The views of a scene show one set of named points, each view turned or mirrored, and shifted as a whole, with a little noise and some points left out.

Scene 1
View 1
j_115: [  0   6  -9 -35  -1  -7  14  -5  15 -19  33 -21 -11 -12 -12  24  11  -5
 -36   1  -7]
j_68: [-27 -16 -33  -5  34  -3  31  11 -16  13  17   4  28   1  -2  11   7   6
 -34  12  -1]
j_694: [ -5   3 -30 -14  23   6  28  11 -14  -4   9 -27  -5 -21  -2  20  -4 -12
 -37 -19   5]
j_614: [ -1   6 -27 -12  10   8  29  -4  -4 -12  29 -32   8 -19   4  33  20   2
 -48   1  12]
j_707: [ -8   5 -36 -29  40 -31  66  18  -8  -9   8  11 -34 -26 -10  12   6   2
 -52 -32  -1]
j_132: [ -5   4 -21 -22  34  30  19  13 -12  21   9 -33  13  -8 -10  10 -14 -25
 -30 -23  23]
j_193: [ -9   0 -14  -8  26  12  19   4  -3 -20  14  -9  22 -22 -15  14   7  -7
 -36 -30 -12]
j_598: [-10   3 -33 -15  26  -8  36  16 -17  -5   7 -20 -18 -21  -3  16  -6  -8
 -37 -21  -3]
j_59: [  2  -5   1 -43  19  25  -1  -1  20   6  21 -13  17  -3 -26  15  -5 -24
 -29  -9   9]
j_217: [  3  -3 -16 -34  21  16   6  10   1   2   2 -28 -12 -21 -14  21 -19 -31
 -30 -21   5]
j_395: [ 15  -7   6 -19 -19  41 -41 -20  23 -41  25 -51  25 -31 -12  49   7 -27
 -31  -3 -13]
j_131: [-15 -10 -28 -11   6  -5   7   7 -13  -5  14 -28  -3 -12   5  24  -5  -7
 -28  16 -13]
j_340: [-24  -9 -22 -22  22 -20  26  11  -5   2  18   5  -2   1 -11   5   0   2
 -27   8 -18]
j_866: [  3  -5 -23 -31  25 -20  49  -2  16 -29  23  19  -9 -31 -13  35  31   8
 -63 -16   0]
j_536: [-16 -12 -27  -5  39  14  24  14 -16   5   3  -5  24 -15  -9  12  -4 -11
 -34 -18   0]
j_491: [ -7  -1 -10 -22  20  21  10   0   3   5  24 -18  26  -3 -14  13   2 -12
 -31  -6   8]
j_509: [-20  -7 -10 -19  34   3  17  12  -2  -2  10   9  20  -6 -24  -3  -5 -11
 -25 -25 -19]
j_899: [-23 -13  11 -10   7   6 -18  -6  14 -29  28   7  46  -2 -29   3   8  -4
 -14  -5 -48]
j_691: [-23 -23 -28   7  27   1   7  13 -20 -13   0  -3  22 -22  -4  19  -3  -6
 -29  -6 -27]
j_137: [  2  -1 -24 -16  29  22  30   1  -3  -1  15 -19  19 -21  -7  29  11 -10
 -49 -18  21]
View 2
j_694: [-18 -56   1  10 -17 -15  -4 -16   5  -2   7  29  13  -5  21   6  -9  -4
  28   6 -15]
j_340: [ -7 -34   3  13 -13  -9  34 -25  -4 -13  21  -2  25  -3  20   8  -7   0
  11  -8  11]
j_395: [ 45 -34 -34  -6   5 -10 -31  10  46  38   8  20  25 -21  32 -40 -42   2
  -2  -2 -48]
j_707: [-40 -49  -2   8 -17 -26  24 -32   5 -32  -3  14   9  10   0  51  19   4
  17  19  -6]
j_132: [-22 -58  16  15 -14  -4 -14 -24  12  14  19  39  21 -22  40   3 -10 -36
  33  -2 -12]
j_899: [ 20   1   8 -10   1 -17  23 -11  24  22  18 -29  15 -22  34 -38  -9   2
  -6 -28 -12]
j_217: [ -5 -56   2   3  -6   2  -6 -14  31   7  13  38  25 -18  11   1 -10 -23
  18  13 -12]
j_131: [  7 -51  -7  14 -16  -5  12  -7  -6  -4  18  18  23  -2  18 -12 -30   9
  20  -2   0]
j_614: [ -4 -50 -26  19 -14 -25 -11 -16  -3   2   9  17  19   2  43  13 -23   7
  19  -4 -30]
j_598: [-24 -57   4  11 -18 -14   8 -18   2 -12   6  26  14   1   9  10  -1   1
  26   9  -7]
j_691: [  2 -30  18 -12 -29 -22  14  -4  -4  -1  10   6  -7 -16  22 -15 -20   6
  23  -3   3]
j_509: [-16 -23  24  -4 -10 -14  20 -24  17   4  15  -1  11 -20  26  -2   7 -17
  13 -10   0]
j_536: [-16 -38  21  -3 -25 -20   3 -20   1   1  14  16   0 -21  37   6 -10 -17
  28  -3  -2]
j_491: [ -2 -36   0  10  -7 -11  -3 -23  13  15  21  14  23 -20  47   0 -16 -21
  14 -12 -15]
j_59: [  7 -34  -4   5   3   0  -1 -25  35  18  25  17  35 -27  39   5 -13 -36
   4  -6 -15]
j_137: [-11 -45  -8   6 -19 -25 -17 -21   9   6  10  25   8 -15  46  22 -17 -17
  23   2 -25]
j_115: [  6 -41 -31  17   5  -9   8 -18  21   1  12   7  37   3  20   6 -11   6
  -1  -1 -24]
View 3
j_536: [-10   6 -19  15  -2 -30  41  13 -39   9  -9  17  20  21  41   4  12 -25
  10  15 -13]
j_691: [-13  -1 -27   1  -4 -26  36  25 -43   1   4  30  -4  13  20  15   0 -30
   7   9   4]
j_340: [-33   9 -11  -2 -18 -27  25  15 -44  22   1  30 -13   5   7   6  11 -28
  10  22 -42]
j_899: [-13 -18 -41   7  -7 -20  29  40  -7  27 -33  31 -16   0 -37  24   1 -14
  11  16  -1]
j_866: [-55 -21   6 -11  -5 -22  43 -16 -49  24 -44  40 -16   8  31  22  48 -41
 -10   9 -34]
j_115: [-35 -20 -15 -24 -10 -17   4  -6 -31  27 -29  37  10  -8  -2  30  29 -25
 -10   9 -43]
j_707: [-56  14  19  -3 -16 -44  34 -22 -56   3 -21  34  -9   5  46 -11  42 -37
   6   5 -42]
j_395: [  0 -49 -58 -29   5  -4  -6  10  -3  13 -35  28  43 -12  -8  57  15 -11
 -30  -6   3]
j_694: [-17   3 -11  -7  -6 -31  14  -6 -44   4  -9  27  30   9  36  11  20 -28
   3   4 -25]
j_614: [-13 -18  -6 -20   3 -14  14  -7 -52  24 -18  38  29  14  25  38  25 -38
   4  10 -31]
j_509: [-22   7 -20  19 -11 -35  37  20 -21  17 -23  18   1   8   9  -4  14 -17
  14  17 -20]
j_132: [  1   9 -20  13  -4 -31  15   2 -29  16 -12   9  57  15  40   4  14 -15
   7  16 -36]
j_491: [ -6  -8 -25   5  -2 -19  21  14 -25  31 -22  19  32  12  14  21  15 -18
   4  21 -34]
j_59: [-16 -11 -36   8  -7 -18  18  11  -9  34 -29   9  34   0  13  16  20  -6
 -14  22 -44]
j_193: [-15  -9 -15   6  -1 -31  31   7 -30  11 -32  29  14  11  15  14  21 -26
  11   5  -6]
j_68: [-12   6 -11   7  -4 -19  43  24 -56  29   5  27   0  25  25  17   5 -34
  19  31 -33]
j_217: [-21   0 -30  -3 -11 -30   8  -3 -20   3 -12  12  39  -5  34   4  19 -10
 -17   5 -30]
j_131: [-17  -1 -23 -22 -11 -19   7  12 -47  10  14  34  12   2  14  24   5 -28
  -2  11 -28]
j_137: [-10 -13 -13   2   5 -20  30  -4 -40  21 -26  22  37  20  43  24  28 -29
   0  12 -27]
View 4
j_899: [ -2 -21 -54 -38 -19   3  20   4  -1  23 -11  26 -48 -12   9 -10  13 -12
 -10 -16  -6]
j_193: [ 23  -7 -37  -9  12  -5   5 -14   6  -4 -10  -8  -5  -8   2  -6  10  -7
   4   7   3]
j_491: [ 17 -20 -18 -27   7   8  25 -13   4   4 -29 -18   1 -17  -4 -14  -2  -7
  -4   4  19]
j_115: [ 23   6  -7 -10 -14   9  22  14  -9  -7 -20 -21 -19  14 -18 -14   0   5
   4  -5  21]
j_217: [ 36 -12   6  -1   3   0  24 -24   8  -4 -11 -39  -8 -26 -15 -10  -9   5
   0   1  -2]
j_395: [  7  -8  -6 -22 -44   4   7  19  41  17 -24 -54 -52 -19   8 -35  22 -26
   8  -3   8]
j_131: [  6  13   5 -20   2  10  21   1  -3  -7   8 -22  -5 -17  -2   1  11  13
 -12  -3  25]
j_509: [ 24 -20 -37 -14  16  -2  21 -24 -12   1  -8  12  -7 -17  -6   1  -6   2
  -7  -2  -5]
j_536: [ 22 -13 -28 -12  27  -2   9 -26   4 -10  -8  -8  14 -30   6   3   1   0
  -9   8  13]
j_866: [ 48   2 -38  22   2   0 -11  20 -15 -40 -27  -2  -2  21 -14  -3  -9   9
   2   1  33]
j_694: [ 27   6  -6  -3  19  -1  13 -18   3 -13  -4 -30  12 -12  -8  -2   4   5
   3  11  14]
j_59: [ 30 -33 -12 -20  -8   9  32 -14   5   7 -38 -23 -14 -20 -14 -21 -16  -6
  -5  -4   9]
j_691: [  8   1 -29 -13  15  -3   1 -11   3  -9  14   1  -5 -33  16   9  14   5
 -17   0  10]
j_137: [ 30 -12 -20  -7  17   2   4 -12  13 -16 -30 -32  16 -13  -1 -12   0  -8
   4  14  28]
j_598: [ 30  12  -6   4  23  -3  14 -18 -10 -19   6 -22  12  -6 -12   5   1  14
   2   7  10]
j_340: [ 16   0 -18 -16  12  10  26  -4 -27 -12   0  11   0  -6 -12   7  -6  19
 -16  -7  20]
j_707: [ 53  14 -19  26  29  -7   4 -11 -29 -39  -2  -8  17  17 -26  11 -13  24
   5   6  13]
j_132: [ 27 -19  -3 -20  26   3  29 -38   9   2 -23 -36  20 -28  -8 -11  -6  -4
   2  14   9]
j_614: [ 17  10 -11 -13   7   8   6   8   6 -16 -22 -33  11   4  -2 -12  12  -4
   6  12  40]
j_68: [  7  -8 -29 -28  28  10  16 -10 -13 -15 -10  10  22 -21   6   8   1   9
 -21   4  38]
View 5
j_491: [ -2   7  10 -24 -16  -3  -8 -10   8  16 -12   4  -7  21  56   6 -18  -5
  19  -5   7]
j_59: [  0  19  19 -32 -16 -21  -9   1  16  15  -4  16 -15  10  39  14 -17  -6
  17 -10   7]
j_395: [-45  43  29 -28 -11   4  10  14  36  11   9  -7 -57  37  56   7  15  -4
   0  -7  48]
j_115: [  3  27 -16  -7 -22  13  13   7  10  32 -12   7 -29   4  40   5 -10  -4
  19 -23  21]
j_509: [ -2 -12 -16 -32 -31 -22   3 -20  14  17 -14  -7   7   7  35  -7 -27  11
  32  -3   7]
j_536: [ -2 -10  -6 -24 -18  -7  -5 -21  -7   7 -22  -9   6  31  46  -4 -21  18
  38   9   2]
j_68: [  7  -6 -20   2 -24   5 -20 -35  -6  27 -17 -10   8  30  57  -6 -37   5
  41   5  -1]
j_217: [  5  13  11 -21 -12 -14   9   8  -3  -1 -23   0 -22  18  18  16  -3  17
  21  -3   4]
j_132: [ 14  -7  23 -28  -8  -6  -3  -3 -12  -3 -30   0   1  26  43  15 -12   6
  15   3 -10]
j_691: [-17  -5 -20  -7 -28  -5   0 -29   5  13 -14 -31 -10  36  41 -12 -21  23
  38  14  19]
j_131: [  2  15 -11  16 -22  13   3 -15   0  19 -15 -24 -27  27  37   6 -17   6
  18   0  13]
j_598: [ 14  -3 -23  -7 -17  11  18  -2 -17  10 -37 -11  -8  19  28   1 -10  23
  32  -4   3]
j_694: [  7   1  -8 -12 -14  10  11  -1 -14   7 -32  -8 -11  27  39   4  -6  18
  27  -3   4]
j_137: [ -1   9   2 -28  -6  10  -5   2 -13  11 -26  13  -3  35  60   2  -6  11
  37  -4   7]
j_340: [ 13   3 -31   6 -32  -1   0 -24   4  31 -15  -9  -5   5  32  -1 -35   4
  32  -9   4]
j_193: [-13  -3 -14 -34 -22   0  12  -7   7  14 -18  -6  -3  22  52 -10 -10  15
  31  -5  19]
j_899: [-32   4 -13 -30 -44 -20   3 -28  52  33  16 -19 -14   7  53 -17 -30  -9
  15  -6  36]
j_866: [  0  26 -51 -20 -18  16   7  11 -10  41 -23  29  -7  11  46 -13 -11  20
  66 -27  24]

Which points are out of place in each view (at most two, in the order of its rows)? Write - if all are in place.
view 1 | -
view 2 | -
view 3 | j_536, j_115
view 4 | j_899, j_707
view 5 | -
